A landscape with many valleys, sampled at points; each row gives a point and its height.
From any point a ball takes the steepest step (drop divided by distance) to one of its 2 nearest points. It stops when none of these is lower. Distance is the straight distance between rows; heights are no part of it.
siv: [149 134 138 141 133 122 121 161 138  97 164 115 190 115 108 125 114 151
  74 186 164  78 107 156 106 168  90 139 161 153 133 133  91 155 129 144
  98 145 156  86 145 152 139]  (h 59.9)
Zotub: [132  89 147 126 102 123 158 108 127 159 162 180  75 149 154 178 164 149
 120 101 137  99  91 123 135 115 126 146 124 154 154  50 154 117 182 140
 130 125 154 131 165  72 110]  (h 42.6)
binis: [143 159 187 121 137  94 141  67 111 102 188 166 111 158 167 171 136 141
  79 117 151 118 107 126 126  76 110 125 188 194 130 132 167 141 155 102
 113 139 108 122 147 113 110]  (h 27.3)
luteg: [ 88 180  48 137 139 162  94 127 144 155 156 133  96 157 115 108 141 128
 136 107 102 181 124 136 128 177 189 151 181 121 183 123 125  90 126 129
 120 168  87 133 147 145  85]  (h 53.9)
Nalov: [127 115 123 126 159  94 105 103 132 163 138 133 125 132 127 133 114 115
 126 164 119 163 111  77 138 109 104  91 158 173 150 115 174 106 139  59
 123 133 136 146 167  91 109]  (h 56.3)
dedem: [154 118 158 155 150  77 168 161  87 110 134 101 159 107 123 144 119 105
 114 147 119 115 142 126 115  96  84 123  87 190  64 168 129  93 107 111
  86 145 134 127 116  55 161]  (h 58.7)
gutet: [107 125 118 162 162 139  83 212 179 189 144 105 158 111 125 125 126 120
 145 129  77 148 114 106 101 157 156 133 143 120 184 137 176 125 123 153
  96 155 122 132 142 146 102]  (h 46.9)
vut: [207 147 132 117 150  77 124 133 107  81 203 153 145 164 146  63 139 130
  87 126 187  87 142 113 127 101  43 135 108 184  83 151 101 142 120  96
 105 180 130 122 141 123 134]  (h 48.3)
nid: [119 100  68 185  79 149 118 149 115 157  86 164  86 120  94 130 137 122
 129 138  93 120 154 128  93 182 157 143  99  97 149 127 111 114 138 127
 140 215 138 143 120 108 146]  (h 64.3)
muno: [110 120 154 143 181 134 169  97  43 116 109 121  96 117 124 176 161 108
 143 164  94 117 144 138 118 141 130 112 136 155 104  94 121  67 128  65
 118 179 135 150 128 110 129]  (h 54.4)
gekir: [142  91 114 131  69 152 154  87 166  57 106 139 163 146 143 151 114 136
 159 111 117 159 103  98 130 150 143 131 177 112 151 117  97 130 146 138
 147 161 167 202 104 140 146]  (h 19.3)
Kerit: [ 86 202 118 140 154 120 133 109 110 180  87 111  82  92 126 108 162 159
 209  99 102 121 134 156 161 166 197 113  88  84 152  95 144 144 156  49
 174 120 141 167 172 112 163]  (h 64.2)
Detod: [136 104 100 101 109 104 128 138  87 140  86 115  81  97  88 171 114 120
 125 122 140 148 137  89 139 116  92 151  82 124  97 155  90 106 144 128
 154 147  99 130 146  63 159]  (h 49.9)
rilor: [139 137 122  91  53 114 128 102 160 103 125 131 172 120 147  86 115 143
 137  85 158 101 144 115 132  96  96 139 116 114 112 155  74 141  77 159
 145 112  91 132  89 162 118]  (h 66.0)
panum: [128  99 134 153 126  77 122 144 117 135 126 103 142  79 117 130 114 133
  88 145 141 118 138 100 108 121 118 125 116 163  78 145 166 118 170 107
  94 141 156 111 147  60 161]  (h 62.7)
rega: [ 80 100 151 131 134 143 150 112 135 140 104 108 109  80 101 116 115 185
 140 125 130 176 121 132 109  96 150 141 138  99 142 104 162 127 147 138
 128  57 152 133 126 109 170]  (h 14.8)
Diz: [115 192  63  99 185 132  76 127 123 186 163 128  71 123 132 148 125  95
 147 105 121 120 122 133 129 156 115 114 142  79 175 173 171  80 114 135
 137 159 117 148 174 132 118]  (h 41.0)
zag: [ 79 107  99 131 129 143  77 128 142 107 125 160 136 128 129 112 161 164
 106  92 166 140 137 110 112 130 141 119 188 143 101 145 167 120 162 143
 121 142 121  95  70 129  63]  (h 64.0)
Torev: [110  74  84 110  53 116 140 105 116 128 119 179  96 194 154 108 163 105
 119  95  96 110 119 101 181 138 136 126 108 181 103  94  85 141 143 161
 132 182 128 121 128 134  83]  (h 25.5)
lole: [198 173  63  52 157 111 109 116 173  96 178  82 126 143 142 107 107 108
  81 143 205 119 104 126 162 124  83 149 128 125  84 148 137 156 164 125
  95 152 116 158 156 125 101]  (h 79.0)
fos: [132 170 139 116 134 105 124 169 174 156  95 118 124  78 179 193  95 140
 126 154 114 107 104 148 133 126 119 100 144 107 117 153 177 136 129 137
 143 105 142  71 150 151 181]  (h 31.5)
tapi: [124  88 104 173 119 159  89 187 130 132 178 165 139 156 130  74 197 147
 135  50 138 124 128 129  97 156 190 163 124 119 131 115 157 155 142 216
 132 142 139 110  89 148 101]  (h 55.9)
poton: [152 156 189  94 142  80 143 126 138 109  54  89 149  75 185 184 118 123
 151 172  97 115 119 155 143  88 146  93 161 124 110 169 157 132  92 114
 166  81 120 106 165 119 214]  (h 27.0)
totot: [113 121 145  60  90 127 164 117 145  93 129 137 102 148 146 158 101 172
 113 115 166 124  97  79 180  99 177 141 159 143 136 102  68 126 153 157
 145  59 125 136 121 126 128]  (h 78.7)
dip: [154 128 159 141 144 173 123  93 136  78  81 161 164  98  98 154 160 133
 151 168 144 141 133 143 105 156 114 123 118  75 135 123  85 154  87 121
 163 145 137 169 109 175 129]  (h 40.0)
kel: [112 116 116  95  85 127 148 147 109 110 121 135 150 157 135 107 103  97
 154 115 105 138  66  90 219 137 136 146 113 134 135 164  34 128 130 154
 170 120 139 151  92 137 158]  (h 58.5)
redok: [100 149 170 117 136 170 104 167 164 136  58  48 110 120 151 148 112 143
 177 140  94 121 136 165 126  90 124 104 177  89 147 176 198 122  96  91
 109  82  82  88 107 160 120]  (h 10.3)
kimu: [100 150 143 164 127 126 115 168 181 140  80  92 158 120 138 138 104 139
 172 134  83 169 112 125 117 191 161 117 173 123 157 133 155 132 147  72
 124 164 111 147 155 152 138]  (h 41.8)
bavur: [188 176 133  56 132 108 152 103 149  87 152 138 175 115 180 105 103 165
 135 175 142  94 131 169 115 101  64 107 119 157  74 125  86 121  96 111
  77 114 112 119  97 102 124]  (h 78.9)
vomup: [ 88 164 128 120 128 165 132  96 120 167 111 114  76 129 106 129 133  92
 192 112  81 164 150 156 161 186 192  92 108 115 161  91 167 107 104  60
 117 125  83 152 131 101  92]  (h 62.5)
nis: [114 217 130 125 167 137  82 148 139 173 135 139 111 135 153 179  92  89
 114 137 116 157 117 125 149 156 114 122 171 113 150 151 169 102 130  89
 146 149  98 138 141 130 116]  (h 37.7)
zuku: [134 114 112 172 112 109 116 121  97 184 146 153  84 125  69 101 114 148
  91 161  89 166 107 119 107 107 160 154 106 143 194  83 120 125 180 122
 125 135 163 120 183  77 155]  (h 75.6)
Seba: [150 131  94 111  88  90  86 129 124 136 119  83 172 125 102  93 124  94
 126 115 135 174 103 111 144 155  95 139 152 119 114 152 139 131 149 153
 129 217 126 163 151 133 116]  (h 43.6)
lan: [113 179 151 148 202 139  90 143 100 168 120 125 118 105 140 159  91  83
 100 145 119 165 133 128 135 129 104 128 122 128 137 189 164 112 118  82
 181 113 136 145 156 119 189]  (h 33.8)
bem: [143 133 150  80 153  29 158 111 127 121  96  89 139  86 174 176 112 148
 116 181 113 133 130 116 130  62 143  99 152 152  99 157 163 128 139 119
 110 127 142 135 189 119 174]  (h 20.4)
tetup: [159 143 107 125 133 132 114 139 131 139 124 139 144 104 103 147 137 130
  69 205 129 126  98 134 119 155 114 125 167 136 168 116 109 171 148 128
 137 178 175 123 154 169 137]  (h 56.2)
vimi: [103  95  34  82  97 159 103 141 138  92  77 142  71 146 113 130 144 136
 156 115 137 131 132  94 197 182 177 129 146 111 117 103  79 101 137 154
 170 145 122 157 106 121 130]  (h 82.1)
zun: [126 111 165 126 158  90 136  85 112 122 171  94 183 116 130  84 151 130
  89 172 129  91 132 165 102  80 118 109 173 149 150 123 177 176 108 116
  88 109 171 111 150 171 129]  (h 35.2)
lir: [147 168 189  98 123 102 141 106 125  59 191 142 166 163 153 147 106 139
  79 125 168  95 118 129 157 119 131 129 234 191 122 125 115 121 156  97
  96 102 124 109 123  94 116]  (h 31.1)
Tus: [155 103 119 131 131 174 120 113 159  90  75 156 185 115  75  71 152 148
 159 173 134 136 161 153  85 103  95 140 114  71 113  96  99 162  58 166
 129 115 122 113 101 188 117]  (h 34.2)
tezi: [160 130  92 113 137  99 145 126 115 134 221 127 104 197 140  68 131  91
 107  92 149 107 123 111 184 163 103 144  93 186 144 109  68 136 140 123
 118 121 132 138 149 124 118]  (h 73.6)
zite: [103 148 155 119 157 179 122 140 133 117  89 109 137 108 135 162 129 131
 151 143 143 132 156 138 123 127  98 106 106 127  73 154 153 120  88  93
 138 102  84 120  75 123 107]  (h 16.2)
Gure: [143 160 150 108 120 108  84 138 162 132 184 129 133 133 152 165 125 152
 110  63 203  90 144 118 113 129 100 156 164 134 134 188 175 164 116 154
 132 104  67  98 143 138 118]  (h 68.3)
dutag: [143 105 150 129 104 119 149 158  88  82  53 104 101  90 114 184 140 132
 142 156 120 110 145 109 130 156 114 129  95 145  80 145  82 122 145  83
 145 190 114 131 133  79 159]  (h 44.2)
gez: [150 139  99  90 150 140 161  91  88 112 214 142  39 225 141 137 118  89
  90 128 151  89 118 114 180 118 124 131 142 173 139  87  88  82 141 113
 125 111 111 132 157 123 102]  (h 75.5)
pamep: [107 104 131 139  92 169 121 141 171  50 112 151 188 140 139 111 112 157
 142 118 138  72 120 128 119 135 127 104 200 125 125 141 113  96  94 139
 136  92 142  92  53 154 118]  (h 37.4)
Bamun: [102  91 102 142  57 127 138 133 113 132 143 190 115 178 128  84 159 123
 133  58  93 140  98 107 153 140 173 149  72 167 142 111 101 158 117 203
 137 119 144 123 133 156 105]  (h 18.5)
vinos: [ 95 170 166 120 161 173 121 164 150 163 125 100 122 131 153 141 100 118
 141 149  83 144 123 159 119 108 142  92 152 101 159 125 194 157 101 135
 102  70 139  96  94 178  97]  (h 15.0)
dule: [152 158 145 110 158 102 105 151 177 162 186 117 183 101 176 112 111 107
 140 131 146  89 130 154 121 120  67 129  91 118 130 157 179 146  95 154
 123  76 126 112 127 124 147]  (h 40.6)
bomoz: [109 116 130 162 124 161 153 102  55 188 122 119  89 141 126 127 152  99
 167 168  67 105 129 165 136 159 137 105 166 142 137 105 140  71 114  39
 158 191 117 142 161  91 192]  (h 57.5)
Lagis: [107 165 170 126 105 153 110 108 164 132 182 171 129 156 148 147 123 145
 103  73 141 131 110 137 107 141 155 146 174 133 173 135 146 164 135 163
 133  98  90 116 122 165  81]  (h 70.2)
lozab: [135 114 121 137 123 140  85 182 169 111 181 162 196 147 160  59 164 157
 148  86 193  92 127 143 132 124 184 150 144 123 127 135 124 146 115 183
 133  75 132 103  53 164 104]  (h 59.5)
tonen: [119 116 159 181  93 126 131 158 118 128  81  75 132 105  81 118 109 116
 147 131  68 169 130 148  96 175 198 147  72  78 142 161 104 159 141 121
 115 151 127 127 130 129 143]  (h 20.7)
Rizab: [ 92 142 119 147 185 191 123 134 140 143 144 123 153 111 113 135 136  98
 121 130 135 143 152 150 116 175 133 148 120 106 141 113 140 106 116 141
 124  92 156 172  70 132 119]  (h 23.8)
mulas: [ 95 148 140 162 198 189 137 161 108 162 118 108 103 120 139 140 138 109
  98 155  90 137 126 183 113 135 134 116 153 107 124 128 188 109 154 110
 117 126 181 112  88 152 130]  (h 19.2)
rodov: [156 149  87 102 206 126 118  96 112 126  93 109 104 106 128 142 151 107
 121 177 137 178  99 148 129 111 115  70 110 100  94 167 127 152 112 126
 150 125 138  94 167 150 131]  (h 24.9)
kamor: [174 117 138  68  99 105 160 114 129 102 146 106 166 116 135 143 115 156
  93 150 177  81 126 118 128  86  82 170 113 135  85 143  66 140 148 180
 128 123 109 124 137  98 167]  (h 72.9)
tam: [115 113 181 164 126 138 179 113 104 169 183 141 141 184 155 122 102  81
 124 124  73 154  99 133 136  95 126 116 124 178 151  69 118  64 132 113
 109 109 126 163 139 101  91]  (h 69.0)
nus: [179  92  89 131 128  66 115 132 109 139 152 111  85 122  99 123 129 124
  68 162 171  94 111  82 128 120 132 128 109 132 127 136 158 137 199  93
 104 175 165 119 200  85 159]  (h 67.1)
vip: [ 92 148  92 135 143 152 127 117  86 203 132  91  77 139 134 116 125 121
 201 141  69 121 136 179 124 200 178 103 139 108 157 120 175  97 100  76
 134 166  96 128 166 133 150]  (h 60.4)
sipil: [107 101 103 151 120 164 104 175 161 121  79  98 133  70  76 100 145 179
 154 127 137 178 147 129  64 108 170 153 107  61 133 147 166 152 130 170
 119 105 129 115 109 131 148]  (h 26.0)
luzo: [110 120  45 141 109 129  89 124 112 138 158 110 132 155 119  84 152  94
 118  95 126 136 123 124 139 182 134 146 165 129 132 145 120  90 139 162
 126 205 133 134 128 135 105]  (h 50.0)
daf: [113  97 153 142 112 217 142 105 155  45  52 127 127 135 125 139 109 180
 171 108 157 145 161 107 129 142 193  87 119 115 110 161 103 144 109  86
 154  87  95 126  98 163 120]  (h 24.6)
pov: [119 134 130 119 139  98 108 111 140 120 104  63 169 115 123 123 128 100
 176 113 125 185 125 126 152 178 137 126 138 128 104 146 144 135 136  99
 110 155  96 172 150 118 107]  (h 36.7)
ludov: [ 92 141 110 158 195 151 109  87  99 152 177 130 131 107 113 122 136  83
  85 130 155 138 150 129 126 141 110 140 135 130 141 146 168  88 122 109
 131 122 155 169 137 110 150]  (h 28.5)
pidir: [ 96 107 154 151 102 176 136 112 121  81  87 143 130 133 133 148 117 121
 153  83 122 152 141  71 147 164 171 117 109 148 127 160  76 127 111  94
 177 118 107 170  91 165 140]  (h 25.8)
fibo: [138 102  67 139 161 147  67 173 118 170  85 110 114  74  68 111 154 142
 135 144 150 144 166 134  87 126 147 132  76  48  99 133 167 119 146 171
 133 158 145 103 125 105 123]  (h 35.0)
sele: [123 107 140 111  76 115 164 117 129  79 124 163 122 164 148 136 130 144
  97 111 125  97 136 109 148 141 105 115 137 185  75  96  90 144 135 137
 109 131 127  95 103 137  80]  (h 30.4)
tem: [ 87 144 116 135 113 157 142 133 118 128 119 147 106 131 141 172 135  95
 131  84 124 123 178 102 146 172 128 118 114 150  89 140 125  85 101 101
 149 131  87 150  74 120 105]  (h 20.8)
Geni: [127 153 115 101 200 168  92 115 120 150 112 111 141 114 125 122 152 101
 155 136 132 175 120 163 125 117  97  99  79  75  95 165 153 148  85 134
 127 107 100 118 107 132  86]  (h 20.6)
negit: [ 95 153 132 140 122 132  95 127 160 127 145 139  99 151 132 119 106 159
  92  96 152 173  87 144 133 144 140 168 192 128 169 136 135 145 186 154
 134 113 121  87 162 133 144]  (h 72.1)
dele: [143  73 148 143  68  76 164 153  93 115 151 152 153 166 114 111 120 131
 123 152 127  95 131  86 128  90 134 149  77 149 138 105  26 132 142 191
 130 122 145 118  96 120 121]  (h 48.7)
Vegel: [106 139 100 101  95 124 143  70 111 135 120 136 103 165 106 137 136  90
 159 126  94 180 137 106 165 156 161  90 143 138 145  77 109  99 125  79
 107 153  99 169 124  92  70]  (h 64.6)
Pigo: [176 204 113  95 168 106 112 127 158 108 137 140 196  97 184 145 134 142
 131 152 151 112 143 172 119 111  88  96 130 123  50 169 152 129  89 137
  97 152 103 139  87 110 116]  (h 80.5)
ziso: [138  84 133  97 117 101 139  87 131  75 106 124 150 139 110 136 145 148
 169 146 148 180 127  90 133  98 119 118 165 125 115 100  70 112 146 142
 140 138 145 167 105 115  95]  (h 8.8)
nurod: [136 124 153 126  68 125 155 126 140 124 119 120 132  95 123 154  96 140
 126  95 143  94 117 133 117  86  79 154 107 111 123 166 114 129  97 172
 145  91 104  97 122 106 178]  (h 69.4)
pati: [114 161 227 104 136 108 149 100 123 133  90  90 142  93 166 176  94 107
 149 137  86 129 133 151 149  96 149 105 119  98 139 144 168 144  89 100
 159  60 117 171 156 150 170]  (h 31.3)
Gomop: [133 101 150 168 106 122 123 159 143 132 178  83 192 124  93  58 139 135
 113 132 147  59 145 178 105 134 133 166 141 138 187 113 152 160  94 149
 104  64 143  99 110 142 148]  (h 31.0)
mup: [110  73 166 121 113  97 158  86 134  85  72  85 154  91  99 131 142 168
 181 149 133 138 117 109 109  75 130 109 171 114 140 117 120 101 125 119
 116  98 135 122 136 112 144]  (h 18.4)
Resuv: [110 134  89 155 108 170 149 187 145 136 120 116 113 137 122 158 123  98
 168 100  88 115 129 141 124 213 178 155 129  96 148 119  84  78 128 149
 131 182 124 164 116 145 142]  (h 67.5)
dibot: [101 181  92 153 167 133 122 178 139 205  82 118  89  90 106 104 143 164
 182 113  48 163 128 160 111 159 199 128  88 100 166 114 168 143 150  99
 150 125 141 153 161 139 147]  (h 60.9)
Gizi: [113 148 143 169 136 111 116 150 118 182 143 127 134 110 148 150 115 106
  77 107 117 110 132 142  91 138 114 153 100 137 133 179 170 164 147 154
 112 153 121 121 152 146 133]  (h 24.3)
Nuzap: [144 100 124 107  90 105 137 120 153 125 141 142 124 116  97 114 138 154
 122 118 157 144 110 126 120 131 119 147 112 119 148  77 116 181 130 197
 110 106 145 121 149 137 127]  (h 19.1)
Mupe: [129 156 146 115 106 134 112 141 170  79 175 147 188 138 155 120 118 163
  96 111 178  73 131 126 130 166 136 109 204 179 116 121 129 119 121 111
  96  88 113  88  81 126  86]  (h 34.3)
rino: [ 99 126 149 143 110 137 108 169 156 115 108  78 168 103 148 127 121 130
 136 124 108  58 152 149 104  92  81 119 181 130 133 191 189 129  78 118
  99 125 109 102  93 155 119]  (h 16.9)
Tizo: [218 167  98  39 149 119 135  98 133  78 137 105 173 134 147 129 126 150
  87 184 170 104 103 139 131  68  52 151 118 140  59 143  95 154 136 143
 114 156 113 144 149 115 140]  (h 76.2)
ral: [111 122  86 121 123 135  51 130 128 116 151 202 164 157 141  77 170 125
 119  93 177 119 148  87 170 133 169 108 133 147 107 131 139 139 118 163
 137 112 127 118  46 150  62]  (h 61.9)
puzop: [ 99 161 204 109 146 115 140  89 119 144 159 133  99 138 177 171  87 127
  81 105 142 134 136 138 125  77 119 153 161 136 133 132 187 136 145 128
 116  62 108 125 147 121 140]  (h 23.1)
paged: [104 135  96 193 103 183 129 142  98 189  98 172  87 127 101 127 123 132
 134 140  69 127 113 168 119 148 133 136 132 107 150 104 128  88 156  63
 179 187 135 120 138  91 165]  (h 60.8)
gimus: [149 135 180 111 103 159 190 113 137  60  72 152  98 131 135 208  91 145
 144 138 100 121 135 109 134 147 144  93 152 134 102  71  99 110 125  62
 122 135 132 157 112 152 118]  (h 37.0)
ges: [164 148 115  87 173 100 133  85 157 130 167 132 135 128 125 111 134 135
 123 163 184 139  92 159 131 120 103 118 116 104 119  95 126 169 123 150
  89  77 157  94 153 143 112]  (h 25.9)
neso: [140 115 153 131 125 152 155 116 136  56  48 127  85 104 143 185 152 144
 187 142 136 109 148 120 154 179 138  93  87 116  84  96 108 133 134  70
 138 158 127 152 137 123 126]  (h 40.1)
bipal: [ 93  78 163 142 179 133 181  94  79 130 108 126 123 115 116 152 146 134
 124 154  89 154 141 143  95  96 129 116 119 135 113  78 122 114 142 121
 107 126 172 143 109 126 103]  (h 51.5)
voma: [135  98 125 178 127 132  82 225 176 164 190 132 131 139 107 105 161 142
 137  79 100 121 108 106  87 138 142 157 121 140 173 112 149 147 123 199
 102 149 104  81 132 147  86]  (h 51.6)
zifig: [125 119 129 107 102 103 173  90 141 139 109 134 100 107 160 188 134 144
 115 138 108 118 112 108 128 123 133 147 143 135 135  89 134 105 184 101
 126 172 157 198 144 102 137]  (h 47.4)
rane: [110 168  69 128 160 148 101 160 144 170  92 131  75 112  89 133 142 163
 166 115  98 184 138 115 113 174 171 137 100  96 163 108 128 145 114 128
 141 151 101 149 150 178  93]  (h 57.3)
kezi: [142 155 130 143 148  99 169 115 108 150 210 140 105 177 160 102  98  52
 122 115  97 114 104 159 158 130  68 139 112 162 118 103 109  75 129 109
 110 143 134 134 138 107 145]  (h 71.3)
Bap: [122 150 155 109 168  91 122  87 122 130 163 126 146 139 132 134  92  89
 148 136 130 173 126  95 149  81  72 112 119 144 135 154 136 107  95  99
 125  83 101 144 137  98 111]  (h 59.4)
Poda: [136 108 138 162 133 124 120 111  96 148  87 166 132 101 101 133 176 117
 121 190  78 162  90 144 107 133 139  98 143 114 171 112 131 152 137  99
 165 175 184 121 134 160 160]  (h 51.4)
desor: [113 105 148 155 168 142 144  76 106 151 204 141 116 168 125 103 164 121
  81  95 149 148 124 137 114 117 171 142 129 183 154  95 151 144 154 118
 110  96 131 140 152 128  93]  (h 44.3)
Nume: [119 123 101 120 152  80 155 117 112 182 127 116  94 138 156 159 122 136
 155 151 117 152 109 102 123  86 147 118 136 154 174  88 152  54 187  88
 139 155 140 178 198  79 125]  (h 52.3)
Govug: [145  97 103 137 155 134 133 121 112 138 121 150 141 140  99  77 146 109
  99 136 162 129 169 154 113 118  83 146  49 107  72 116  94 151 115 183
 110 119 134  93 119 126 103]  (h 33.4)
Noki: [119 133  91  65 142 118 136  82 108 114 153 141  62 162 124 152 133 130
  84 105 178 148 135  89 170 107 131 137 120 152 113 109  75 131 157 153
 133 100 118 124 139 124  97]  (h 77.0)
bog: [131 136 175 149 101 153 141 160 144 143 107 172 106 102 149 192 102 149
 108 159 104  74 114 136 121 133  81  99 162 149 116  83 175 119 123 110
 145 122 159  93 119 151 151]  (h 35.3)
tidug: [100 142 115 109  89 133 164  68 103 150 184 156 121 203 162 110 120  79
 113  93  77 154  99 121 182 118 175 112 121 170 163  78  88  82 130 122
 120 127 101 165 120 105  76]  (h 66.9)
mumal: [129  95 164 160 131  85 128 158 107 173 131 120  92 132  82 133  73 151
 106 186 119 143 104  93 101  72 123 128 141 152 180 110 133 108 168  95
 128 108 147  79 183  93 172]  (h 75.7)
fus: [147  67 112 136  97 135 153 135 112  84  71 184 146 174 105  75 147 121
 127 151 117 131 157 100 167 133 135 151  80 130 101 113  13 140 104 189
 147 122 139 126 100 147 125]  (h 42.7)
lubu: [159 128  68 150 129  83 119 126  95 195 165 136  58 149 101 115 134 133
  67 185 118  81 111 112 122 110 166 128 106 129 191 108 136 120 199  79
 135 161 188 141 229  71 174]  (h 71.2)
givos: [130 147 142 108 124  96 156  78 147 123 130 115 170 104 139 112 120 134
 133 151 124 107 107 187 107 101 104 103 143 101 142 122 128 166  77 137
  99 110 137 107 113 190 118]  (h 30.3)
livar: [140  90 130 122 144 144 173 120 106  82  80 172 156 159 138  87 145 119
 145 138 113 108 168 151 140 125  83 133  61 119  41 124  33 119 113 157
 131 121 117 112  75 112 117]  (h 38.2)
nefi: [171 109 149 147 112  78 135 140  92 116 166 133 183 137 125  80 128 111
  96 127 155 108 167 105 113  75  49 134  83 177  60 156  91 126 102 141
 117 149 118 113  96  97 148]  (h 53.8)
Kuv: [128 148 146  98 115 113 110 109 133 140 158 130 177 131 145  83 100 104
 166  82 132 159 142 109 139  98  44 125  81 118 113 171 117 135  70 145
 149  88  93 147  72 115 100]  (h 62.6)
Tavir: [ 80  65 150 161 137 170 173 105  86 124 160 133 126 169 125 100 172 131
  86 103 120 126 154 146 109  99 160 159 119 177 123  68 144 139 151 151
  96  90 167 135  84 121 105]  (h 47.7)
bal: [137  97 193 143 165  85 143  95 107 119 209 110 172 176 143  74 143 122
 111 107 167 118 141 142 109  79 101 143 136 167 145 139 153 157 138 123
 103  90 127 122 132 129 115]  (h 40.2)
vogim: [122 103 187 164  81 168 159 134 144 134 144 174 105 129 139 159 122 140
 130  89 118 106 109 147 115 129 115 141 142 127 140  61 169 128 138 150
 145  89 158 110 100 133 145]  (h 38.7)
pibob: [119  92 155 130 106 121 164 146  78 120 132 130 128 174 108 143 112 101
 115 135 106 141 120  76 157 109 119 145 125 181 148 117  33 102 136 144
 162 131 126 132 124 123 130]  (h 53.7)
Nul: [186 206  76  76 161 104  89 104 142 113 148 120 177 121 150 117 126 103
 105 131 195 147 160 133 141 129  94 118 117 114  53 167 139  89 115 116
  93 186  97 168 113 117  87]  (h 81.2)
Rivon: [121  75 111 162  45 125 153 139 121 108 106 177  72 141  72 109 116 140
 115 122  90 159 128 108 109 131 172 163  72 117 149  83  95 159 135 185
 124 123 150 114 124 125 140]  (h 5.9)
betut: [194 182 143 112 167  75 115 138 179 125 209 129 152 141 190  80 120 111
 128 108 181 100 136 146 143 124  55 122  95 152  91 174 167 142 116  97
  92 117 116 120 140 107 137]  (h 43.7)
mimuv: [136 147 124 117 146  47 106 137 125 174  80  92 144  80 146 135 112 127
 104 157 101 149 140 112 129 119 151 106 116 125 123 175 150 173 148 100
 160 141 138 144 199 134 176]  (h 9.3)
Nizu: [116  65 131 163  85 214 141 147 142  41  66  87 128 138 117 108 111 140
 206  87 117 123 153 117 134 105 168 104 127 113 153 176 142 138  85 102
 149  67 121 123  85 165 154]  (h 19.5)
mul: [131 116 158 139  78 119 132 122 132  86  66  65 168 104 102 120 137 138
 167 121 135 160 133 127 111 156 156 140 111 107 107 158 100 169 132 112
 119 170 106 164 131 163 141]  (h 30.2)
Maf: [122 131 130 153 117  75  98 162 111 175 107  87 163  85 128 121 112 117
  72 181  93  99 154 127  92 105 142 106 113 133 142 200 179 188 116 118
 136 136 141  93 143 158 163]  (h 21.2)
tud: [123 115 136 166  99 132 104 145 154 104 157 105 177 117 128  91 168 144
 110  99 150  24 159 163  94 108 115 150 191 122 184 139 179 145  89 136
 102 119 129 121  96 184 102]  (h 24.1)
soza: [138 162 150  97 108 149 160 142 164 100 113 124 107 139 130 178  71 120
 109 150 124 130 127 121 156 158 111 107 152 162  93  90  92 120 121 103
 111 110  98 101 101 149  94]  (h 33.9)
sima: [136  91  56 124  83 153  86 156 116  95  71 123 115 127 102 106 160 117
 192  78 146 149 142 106 146 187 178 137  84  64  99 157  86 104 130 167
 168 187 127 159 112 122 130]  (h 84.2)
dup: [117 129 126 135 138 152  80 166 171 125 122 144 128 102 139 164 147 176
 113  99 182 116 137 112  91 105  91 146 172 105 115 167 152 131 132 159
 140 142  95  74 103 151 102]  (h 66.2)
Biz: [161 120 131 107 145 129 125  90  85 104  77 125 120  96  91 147 177 112
 148 167 138 168 104 130 134 139 119 128 116  73 137 117  79 160 135 120
 173 198 150 177 141 132 143]  (h 45.2)
mufal: [114 140  90  89  88 184 121 142 169  87 103 174 133 131 132 152 104 166
 137 111 155 131 100  70 186 154 188 132 128 116 138 119  77 123 126 178
 160  77 139 134  92 143 132]  (h 80.3)
rem: [121 141  27 131 158 117  65 149  93 220 136 134  71  94  95  95 144 132
 141 114 111 117 166 134  93 141 134 120 107  66 155 157 188  98 125 156
 144 164 145 123 170 118 134]  (h 42.2)
kip: [122 140 124 174 149 217 144 153 155  93 107 156  93 151 147 175 114 102
 172  70 108 130 137 145 123 170 168 125 143  55 111 118 121  65 132 138
 149 145 119 152  65 146 110]  (h 69.5)
Kir: [163  92 123 118 126 139  97 131 147 104 152 162 155 147  88  45 156 154
 139 135 187 118 149 165 116 117  94 150 122 113 123  87 108 171  92 190
 129  93 116  71 117 157 104]  (h 27.5)
bupin: [ 96 162 164 139 141 141 154  91  95 184 154 161  74 120 154 166 112 117
  75  92 103 137 109 158 117 123 124 161 105 121 143 121 156 141 153 150
 135 122 137 144 164 133 146]  (h 18.3)
nidev: [141 107 185 134 107  86 153 139 121 139 137 109 115 127 116 160  83 122
 122 162 136  88 112 115 130  49  74 138 143 153 172 117 117 110  95 125
 131  89 116  79 171 123 156]  (h 72.5)
dusur: [152 109  84 105 195 103 145  89 113 121 140 110 114 128 117 128 143 113
  98 174 155 140 125 125 139 125 105  94 109 132  85 114 121 122 139 126
  79 139 169 122 168 133 114]  (h 29.5)
sosu: [119  82 146 206 101 191 134 188 128  90  88  94 130 132  94  98 107 123
 185  94  84 166 137 115 104 162 187 136  96 110 155 161 120 138 130 114
 138 111 134 127  92 125 171]  (h 9.8)
Paleg: [117 120 119 129 114  95 126 148 115 186  64 146  72  66 107 162 118 158
 155 116 116 138 138 104 116 110 101 117  63  90 111 123 143 141 141 112
 163 117 137 114 140  80 164]  (h 55.2)
Nibi: [154 131 141 119 163 138 113 175 169 156 171  79 176 112 130 101 126 142
 130 122 174  81 121 181  92 120 130 159 114  83 152 156 170 162 116 192
  91  60 137  82 148 128 154]  (h 36.9)

Where does a ball stop that starts at each point below?
zuku | redok
Lagis | sosu
totot | bomoz
Detod | Rivon
Kerit | sosu

Call two points neighbours if one is among the 2 nearest of the other. Go from one point of each pair to the other, from neighbour to neighbour, staying as low as possible. Name the highest point that can't be avoided.
Rivon, zite | dusur
redok, rega | rem
sosu, zite | pidir
bupin, mimuv | Gizi
rega, ziso | mup
